Points on a hilly landscape, in no order, each with its height.
A ball rolls from a point to the lowest of its 2 nearest points, and stops where none of them is lower. Distance is the straight distance between rows; heights are no part of it.
q695 (h 239): [ -2 -11   4 -15 -18 -19   5 -31  12   6  38  -1  -2  12  -6 -19   9  10
  -7   9   6  -7  -7   2 -20]
q652 (h 160): [ 15  -1 -11   4   4  -5 -12   5   8   4  -4  -3  -8   3   3  -2   4   6
  14  -1 -25  -4 -18   2  10]
q535 (h 681): [  1   1  15  10  11  12   9  16 -10   3 -13 -10  -1 -20   2 -17  -7  -6
  -7   8 -20 -16   3   5 -12]
q706 (h 709): [-15  -9 -13  -7 -16  -5  20  -3   4  10   4  13   9  17  20   8  15   5
  16 -23  21  -6   2 -16  17]
q580 (h 568): [-12  -2 -31 -11   8  20  -8   0  10  21  -7 -10  -6   0  13  -7  15 -15
 -17 -10   1  -8  -6  12   2]
q305 (h 735): [ -2  10   0  -4  12   8  -7  -2 -14 -10 -12   6 -11 -32  -6  -1  -9 -14
  -3  10  15  -7  15   3  -5]
q917 (h 836): [  8   7  -7   2  -3 -14 -28 -10 -20  -6  14  24  12   5 -21   5 -15   0
  12   3 -32  21   1   0  -6]
q15 (h 254): [  1   0  -4  12   1  -5  13  -8  16 -20   9   1  -7  19   9   2  -3  -1
   6  16  15  23 -13  15 -21]
q557 (h 812): [ -7  11 -17  -1 -14 -14 -25 -16 -12  18  11  12   8  12 -18  -2  -2   9
   1  -9 -42  20   9  -5  10]
q257 (h 429): [ -2 -11   4   2   1 -13  25 -11  17  15  -9  -4 -15  15   9   0  10  17
   3  -5  -6  -1   0   5  -3]
q547 (h 851): [  5  13 -17  14  14  11 -10  19  12 -17 -12  14  -2  18  -1   9  -6  -7
  12  -4   6  23   0   9  -3]
q189 (h 549): [ 16  -3  16   8   8   4 -14  10   3  -3   5   2   8  12 -22  -6  -5  11
  -9   5 -21   3  15  -1  -2]
q603 (h 298): [ -2   3 -12   4  -1   2  -1 -24 -19   8   4   2   1 -10 -10  -7   2 -13
   3   3 -15  -1  14  12  -6]
q200 (h 284): [ -3  -1   4  -2  -3 -12   3  -8   9  -1   9  10 -27 -14   3 -19 -15  33
  11   2 -21 -14  -1 -17  -1]
q381 (h 296): [  7   5   3   6   7   9  -3  -2   5 -19  19  12  -3  -2  -2  -5 -11  -6
  -5  11   9  18  -5   8 -18]
q907 (h 596): [ 20   7   2  -3  12  21  -7   5  12  -1   2   2   7  12 -11   9   3 -11
   4  -1  17  -4  10   0  -4]
q892 (h 664): [ 14   2   7  -5  -5  15  10  22 -15  27   8 -24  19   0  11 -21  -3   6
  11 -11 -17 -16  10 -18   5]
q140 (h 267): [  8  -3  -2   4   4  -1  -7   9   9 -13 -12  -3 -10 -13  14  -2  -6  -4
  10   3 -10 -23 -32 -10   4]
q415 (h 363): [ 18   3   4  -1  13   4 -25  17  -2   3 -19  -3   0 -17  -6  -5 -12  -5
 -12  -8 -33 -16  -1  -4   7]
q522 (h 773): [ 15  13 -10  -4  -2 -12  -6   1  -4  -5  14  -8  10   3   3  12   2  -7
  21   8  12  27 -13  17  -1]
q550 (h 703): [ -3   3  10  16  19   9   1  29 -23   6 -26   7   0 -32   1 -11 -23  -9
   0  -4 -22  -9  11   3  -9]
q88 (h 446): [ -2  -5  19   8  -3   0  -9  -8  -3 -27   2   8  -5  19 -18  14  -3  -1
 -20   8  20  18  -4  -7  -1]
q640 (h 445): [ -1  -1  17  18  11  -2 -12  21  -6  -8 -24  15  -4  -4 -15  -3 -23   3
  -7  -5 -38  -7  -2 -14   9]
q334 (h 297): [-16  -6   0   1  14   3   3  -8   7 -13  -6  10 -26   0 -11   7  -5  22
 -19 -10   1  27  14  12  -2]
q182 (h 662): [  9  -5  23   6   3  17   3  20  -3   6   9 -23  10 -20   1 -19  -6  -1
 -25   8  -4 -10   0   2 -11]
q647 (h 405): [  9  -4 -10   1 -10   3  -1   9 -11   9  15 -21  25  13   9   0  14 -12
 -12 -11  -4   7 -15   5   7]
q358 (h 789): [ -6   1 -17  -8 -10  -8 -16 -24  -7  17   5   8  -1  15 -17   1   9  12
  12  -8 -17   1  20  -7  13]
q812 (h 380): [  2   1  10  25   0  -7  -3  -7  -7 -18  -3  27  -3   5 -10   5 -17   2
  19  18  -7  15  -8  -6  -6]
q871 (h 293): [ -8  -3   7  26  18   9   4   2   0  -7 -11  18  -9   1 -12 -10 -17   0
 -12   1 -23  14  15  15 -13]
q662 (h 620): [ 15   5  12  -3  14  26 -13  19   3  11   2 -10  18  -5  -3   1  -3  -2
  -3  -3   1 -10  16 -11   2]
q803 (h 795): [ -3   8 -21   7  -3  -2   0   1  -4  -7 -13  -7   3   0  11  15   6 -19
  19   8  11  11 -14  20   3]
q777 (h 623): [ 17  -1  17   1 -11  -2  -2  15 -11   3   9 -16  25   7  -4 -18  -2  -1
   6   5 -18 -11   1 -12  -2]
q551 (h 751): [  0  -7  13  -8   6  -6   7 -12  12   0 -12 -11 -15   5 -18   6  14   5
 -25  -2  10  -9  13   4   3]
q483 (h 770): [  9   8  -1  -5  -6 -13 -20 -17 -11  -8  15   7   4  12 -19  17  -6   5
  13   2  16  13  11  -3   7]
q911 (h 306): [-17 -15  -2 -21 -21 -23  18 -31   3   1  26   6   4   1  11  -8  13   4
   0   3  13 -22  -9 -15 -11]
q473 (h 525): [ -8  -1 -20   4   9  10  21   8  12  16 -11 -13 -17  -6  25 -14   6  -6
  -2 -12  -1   0  -9  19  -1]
q470 (h 302): [-18   5  -2   5  -6   3  22  -1  19 -22  -4   8 -14   1  17   1  -4   3
   2   5  27  15  -9   6  -8]
q245 (h 347): [  8  10  -1   3  14  16 -17  21  -2 -19   0  -3   3 -15  -3   5 -11 -18
 -13   9   7  11  -8   8  -9]
q828 (h 364): [-14 -12   7 -11 -22 -19  13 -16   9  -3  21  12  -8  -2   3   3   0  27
  -2   3   4 -12 -13 -20  -2]
q829 (h 406): [-20   4   8  11   4  16   2  -5  -4 -23 -19  10  -8  -4 -10  15  -7  -7
 -28   6  21  20   3   7  -4]
q366 (h 313): [ -1  -3  -1 -23 -23 -29  18 -17  14  25  30  -2   5  17   0 -24  16  21
   2 -10   0  -7   9   1 -14]
q439 (h 263): [ 13   4 -10  -6  14   2 -30  -2   3   9  -9  -4 -10  -8 -11  -2   5   5
   1  -8 -21  -1   3  10   8]
q76 (h 786): [ 11   7  21  -9  -7 -14 -20  -8 -11   4   4   5   6   8 -29   8   2  10
   5   4  -2   3  34 -12  12]
q874 (h 571): [ 25   1  10  -2   5   6 -17   4   9  -5  16  -6  11  31 -10  -4   8  -5
   5  -1  -1  -7   5 -11  -1]
q392 (h 732): [ -7  -3   7   8  -5  13  18   3 -26   4 -12  -6  18   5  -4 -10   2 -12
   8   4   4 -18  13 -10   8]
q467 (h 207): [ -2  -7 -13   0  -6 -17  13 -18  21  -8  12   0  -1  23  16  14  13  -5
   3   8  18   5 -25   6  -7]
q905 (h 488): [-17   8 -16  -2  11  16  24  11  14  11   0  -1  -8 -23  22  -8   4  -2
   0  -4  21   4   6  20  -8]
q406 (h 381): [  8  -9   1 -25  -9 -18  17   6  17  20  32   2  16  12  13 -20  19  14
   6 -17  17  -5  15  -2 -22]
q726 (h 766): [-12  -7  -8  -2 -10 -18   2 -24   8   5   3  16  -5  24  -8  19   5  20
  18  -4  -1   8   7  -9  18]
q888 (h 643): [ 16   4  22  -4  14  30  -9  31  18  13   8 -28  20 -16   9  -4  -1  -3
 -18   5  11  -6  -6  -5  -8]
q957 (h 338): [ -7  -1   2  26   4   3   2 -13  -9  -9   2  20   1   7  -6  -9 -13  -9
   9  11 -34   6  -2   1 -18]
q469 (h 753): [ -3   7  19  14   3  12   5  22 -27   2 -30  -9  15  -8  -8   4 -11 -17
   3   3  15 -21   6  -8  13]
q143 (h 181): [  0  -4   2  -6  -7 -25 -10 -12  -8   0  -2  -2 -14 -20   0   1 -10  16
  13  11 -15 -14 -10 -17   8]
q67 (h 394): [ 11  14  -6   5  13   9  -3  24  10  -5  -6  -9   0 -15  14   1  -9  -6
  -3  12   7  28  -5  22 -14]
q630 (h 745): [-11  -7 -21   2 -12  -7  10 -23   5   2  13  25   2  23   9  12   5   8
  28  -5  14   3  -8 -15   6]
q64 (h 705): [ -5   7  -4  -8   1   1  -2   4 -13  -5  -3   5   2 -20  -8   3  -3  -1
   2  -9  20   6   8  -1  12]
q403 (h 362): [-11 -10  18   0  -8 -14  27  -6   7 -16   2   9  -9  -4  15   2  -7  12
  10   6  11  -3 -10  -5  -2]
q463 (h 392): [  2  -9   5  25   5   1  -4  -1   2 -17  -9   7   2  24  -9  13  -5   1
   0   6 -12   8 -20 -10   8]
q24 (h 663): [ -9  -1  -9 -10  -9  -3   2   9  -9   2   7  -1   8   0  12   1   1   4
   2 -16  18 -10   0 -15  20]
q689 (h 761): [  4  -6  12 -20  -3 -12  13  18  21  -7   9   0   1  -3  19   8  10   4
  -7  -5  30 -10 -10 -10   5]
q465 (h 706): [ 11   3  13  -6   4   8  18  28   0  32   9 -19  10 -12  18 -10  -3  10
   8 -15   4  -4  16  -1  10]
q827 (h 346): [-17  -8   5  17 -14  -8   3  -1  -8 -17   2  16   5  18  -3  21  -4   4
   4   4   8  13 -19 -18  23]
q445 (h 355): [-15   1  -8   1  16  11   0   0  11 -17 -11  -1 -21 -12  -6   6  -4  -3
 -24   4  10  25  -1  21 -12]
q48 (h 447): [  4  12  -4  -9   6  10   9  11  13  10   7 -19   3 -18  13  -1   8  -7
  -4   8  23   5   3  24 -16]
q223 (h 754): [ -9  10  -1   7   8  -4  -2 -15  -2 -12 -20   9 -20 -16   0   9 -10 -14
  10  13   2 -12  -1   6  -3]
q259 (h 733): [-14 -12  12  -7  -9   3   9 -15  -6   7  -7 -13  -1   2  -7  -8   9  -1
 -19   1  -4 -22  12   1   3]
q367 (h 734): [ -5  14  12   0  13  -1  -9  19 -31   8 -32  16   3 -42  -3   9 -29 -16
  -5 -13 -16  -4  13   8   1]
q512 (h 794): [-17   3  -9  -8  -7  12   3  -3  11 -23  -8   2  -5  -6  14   4   7 -25
  -9   7  33 -15 -18  -8  -7]
q409 (h 788): [  3   2  16  -7   3   0   5  14   9 -19  -9  -9   0  -3  10  10   4 -14
 -14   7  35 -14 -16  -9   2]
q145 (h 334): [-11 -12  -4   5 -17  -8   9 -11 -10  -3  13 -13   7  10  10  -6  13  -7
  -7   7  -9   4 -20   5   0]
q757 (h 365): [ -4   1  -6   6  -1   7  -6  15 -22 -10 -20   3   3 -13   7  -2 -12 -14
   8   0 -16 -22 -11 -20   5]
q116 (h 236): [  5  -3 -13  -6   1   9  -9 -26   4  10  17   2  -4   7 -17 -15  15  -2
  -9  -3  -2  -5  25  10 -16]
q379 (h 382): [ -2 -12  -1  -7 -13 -14  22  -7  22  20  16  -2  -4  28   5 -11   7  23
   9 -11 -11  -3   6  -8  -3]
q655 (h 615): [ -5  -5 -17  -7   0  15  -3  11  -6  15   1   1   1  -1   8 -16   6  -1
  -3 -20  -4  -3   6   1  13]
q939 (h 736): [ 18  -4  17 -11   7   2  14  31  16  10  12 -12  13  -2  14  -5   5  13
  -4  -9  20  -8   7  -2   0]
q204 (h 748): [ 20  13  -2 -11  -2  -8 -25  -7 -12 -15  11   0   9  -5  -7  13  -1 -13
  11   8  13   5 -10  -2   6]
q933 (h 772): [ 10  -8  23 -19  -4   2  -7   1  11   9  -2 -21   8   5 -13   9  20   3
 -24  -3  18 -22  10  -8  11]
q556 (h 515): [ 13   5   1  -1   4   9 -22   7 -12   5  13  -5  19   2 -13  -5  -3   0
 -15  -4 -22  26  10  15  -6]
q537 (h 361): [  4   4 -13   7   4   9  -1  -4 -25  16 -17  -5   8  -9   4  -9   6 -22
  23   1 -24  -5   7  12  -6]
q418 (h 167): [ 11  -2   9 -13  -6  -9  -9 -15  11  10  21  -8  -8   3 -15 -13   1  12
  -9   6  -8 -11   8   0 -10]
q704 (h 154): [ -6  -5  -4   1  -4 -14  -9 -25   1 -16  -1   8 -17  -8 -11  20  -6   8
  -4   9   8  23 -11  10   2]
q141 (h 249): [-11  -4   2  -8 -14  -6   0 -26  -1 -12  14   0  -5  -4  -4   6   3  -1
 -24  15   5  14 -16   8  -3]
q180 (h 708): [ -5  -9   5  -4 -10  -3  22  -8 -10  14  -3 -10  10   3  11  -8  16 -13
   6  -3   5 -25  10  -1   3]
q773 (h 595): [ 16  -2   6   0 -16  -6  -5  12   2  -6  16  -8  11  25  -3  -7   3  12
  10   1 -16 -11  -3 -25  13]
q843 (h 468): [ 12   2   3  -9  -9  -7 -14   5 -16  10  17 -19  24   9  -9   0   9   2
 -13  -5 -15  17   8   1  12]
q989 (h 413): [  2   0 -16   7   7  16   4  16 -20  11 -25  -8   1 -23  15 -12  -6 -23
  20  -3 -18 -23   0  -7  -5]
q376 (h 771): [-12  -2  -8   4  -6  -4   2 -21  -1 -13  -7   8 -14  -3   6  16   6 -12
  13  12  21 -17 -15  -6   1]
q928 (h 819): [ -2  10 -28   5  14   6 -12  10   3   8 -29   4  -9  -8   9  12   5 -13
   4  -5  -3  18 -11  20  10]
q9 (h 502): [  7   0   0 -11   3 -13   6 -11   1  26 -16 -10 -17  -5   5   5   8  19
   3 -13  -7   0   3   8  15]
q791 (h 279): [-13  -7  -3   8 -13  -6  17  -1  10 -13  -6   5  10  25  13  18   9  -4
   8   2  21   2 -24 -12  13]
q687 (h 245): [-15  -2  -2  10  18  19   7   3   3   8  -8   5 -17   2  -9  -4  -3  18
 -16 -16 -14  11  23  15   0]
q260 (h 837): [-16  10 -20  14  10  25   4  12  10  -3 -29   8  -6   0  10   5   0 -12
   5  -5  12  14   7  13  -4]
q507 (h 19): [  0   3   1  -1   3 -22 -13 -13   4  -8 -11   8 -24 -16 -12  24  -9  21
   9   2  -5   5  -4  -5   9]

For each start below, name the point where the ball stops.
q409: q874
q189: q507
q367: q874

Call two points neighbours if one is among the 2 nearest of the other. Go from one point of each pair to the other, from neighbour to neighbour, staying as low as possible. Name the highest point that can't be avoided.
q652, q467: q989
q15, q695: q828
q687, q180: q469
q467, q687: q463
